A landscape with many valleys, sampled at points; each row gives a point and its height.
From any point a ball rolls to the lowest of the 5 points nearest to it. It stops when none of these is lower. Distance is the straight distance between rows; heights are no part of it.
k_584 height 4.31: [ -3 -23  32 -16  -1  16   1   8]
k_426 height 4.51: [-22 -29  26  -1  23  51 -57  28]
k_931 height 0.78: [ 10  -6 -25  -3  -8   6 -10 -12]
k_416 height 4.80: [  5 -14   1 -11  13  23  -8  -3]
k_215 height 3.67: [-11  -5  23   6  -8 -23  11  -6]
k_814 height 4.39: [  3 -20  16 -13   3  19  -3   2]
k_714 height 4.91: [ -2  10 -26   0 -16 -15  -7  -4]
k_449 height 4.52: [ -1 -18  11 -11  -5   6  -4  -1]
k_568 height 1.72: [-10 -17  62   7   2 -17  31  -5]
k_881 height 4.74: [ -1  -9   9  -8  27  35 -20   4]
k_840 height 4.00: [  9  18 -55   3 -18  -6 -15  -4]
k_999 height 4.50: [-10  -5  19  -2  31  39 -32  15]
k_284 height 3.89: [-11 -16  26  -8  -6 -12   6  -2]
k_494 height 4.37: [ -7 -21  45   1  22  42 -14  21]
k_213 height 7.15: [  2   0 -18  -9  24  29 -21  -9]
k_425 height 0.93: [  5  28 -11  16 -15 -29  31   0]
k_960 height 4.49: [-17 -13  21  -2  27  43 -44  22]
k_496 height 1.12: [ 14  25 -11  11 -23 -33  47   6]
k_674 height 6.49: [  8 -10 -12  -7   5  18 -11 -10]
k_838 height 3.25: [ -9   6  16   9  -8 -22  12  -9]
k_812 height 1.11: [  2  31 -17  13 -12 -30  21  -1]
k_895 height 6.65: [  2  12 -58  -3  23  20 -37 -17]
k_22 height 3.03: [ -7  19 -26   6 -15 -24   2  -1]
k_925 height 5.38: [ -8   4 -25 -16  28  32 -44  -2]
k_456 height 4.40: [-19 -18  37   5  31  43 -38  27]
k_304 height 1.60: [  4  19   6  21 -14 -28  32  -3]
k_723 height 0.50: [ -2  -9   1  -4 -12  -9  -5  -6]
k_547 height 6.03: [ -3   3 -31 -10  28  26 -34 -12]
k_520 height 5.89: [ 19  25 -79   9  -2   6 -24  -9]
k_832 height 0.72: [-10  -2  -5 -13  32  39 -42  11]
k_524 height 4.36: [ -6 -17  33   1  26  39 -17  17]
k_815 height 4.30: [ -4 -20  24 -13  -8  -1   0  -3]
k_549 height 4.22: [ 13  25 -67   3 -16  -3 -15  -3]
k_905 height 6.38: [ 11  10 -60   5   8  16 -26 -18]
k_387 height 6.45: [  5   5 -44  -3  22  21 -28 -17]
k_441 height 4.34: [  4 -19  28 -10   8  28  -4  10]
k_929 height 5.73: [  6 -10  -7  -9  16  28 -15  -6]
k_955 height 6.46: [ 10  -7 -21  -4   8  18 -13 -12]
k_933 height 0.20: [ 14  33 -22   9 -12 -34  38   4]
k_246 height 1.22: [-11 -15  46   3  -2 -20  20  -7]
k_374 height 1.86: [ -1  37 -42   6 -12 -29   9   5]
k_679 height 2.36: [ -3   9  15  17 -11 -27  22  -6]
k_864 height 6.01: [ -3   4 -12   0 -16 -16  -7  -7]
k_912 height 4.72: [-15 -23  62 -12   2  -9  14   5]
k_93 height 4.48: [ -5 -28  56 -17   0  18   3  17]
k_756 height 4.20: [  9  12 -43   3 -19  -8 -12  -4]
k_507 height 4.75: [-15 -26  78  -1   6 -11  29   4]
k_377 height 2.12: [ 14  18   1  10 -30 -36  52   7]
k_51 height 6.76: [ 10  -5 -29  -4  12  20 -18 -13]
k_120 height 3.01: [  5  32 -60  -1 -21 -21  -6   5]
k_181 height 4.02: [-13  -5   5 -10  29  41 -39  11]
k_609 height 4.42: [  8 -18  13 -10  14  30  -9   1]
k_767 height 2.42: [  7   7  25  21 -22 -28  41  -2]
k_113 height 4.38: [  0 -26  48  -5  11  34  -3  18]
k_879 height 2.70: [ -8 -13  50  10  -3 -23  28  -6]
k_963 height 2.45: [ -5  16  -4  14 -11 -26  10  -5]
k_182 height 5.63: [ 12   0 -41   4  -2  11 -18 -14]
k_488 height 0.94: [  4  35 -31  11 -10 -32  27   3]
k_116 height 2.57: [ 21  23 -32  -3 -27 -51  58   7]
k_610 height 6.77: [ 11  19 -71   7   9  14 -29 -17]
k_688 height 6.02: [  8 -13  -3  -9  -2  12  -7  -8]
k_901 height 3.04: [-13 -20  43  -8  -4 -12  10  -2]
k_589 height 2.82: [  5   0  34  22 -17 -27  39  -7]
k_837 height 1.50: [ 22  26 -24   6 -22 -41  54   8]
k_842 height 4.79: [-13 -30  62 -17  -1   3   9  17]
k_710 height 2.78: [-13 -18  55   3   1 -19  22  -5]
k_231 height 3.84: [-11 -26  48 -16   0  -2   7   6]
k_599 height 2.91: [ -9  -7  34   8  -7 -21  19  -9]
k_637 height 2.11: [ 14  39 -47   5  -8 -37  36   4]
k_660 height 6.10: [  6   2 -27   0 -17  -8 -12  -6]
k_874 height 4.35: [ -9  -6  11  -2 -11 -18  -1  -8]
k_173 height 3.00: [  3  26 -48   1 -20 -20  -7   1]
k_112 height 5.01: [ -4  -4  -2  -9  31  35 -31   3]
k_574 height 2.50: [ 11  13  15  19 -29 -31  46   4]

For each start below, name the point where the ball stops.
k_838: k_933
k_674: k_246
k_22: k_933
k_609: k_246
k_756: k_933
k_610: k_933
k_507: k_246
k_905: k_931
k_426: k_832
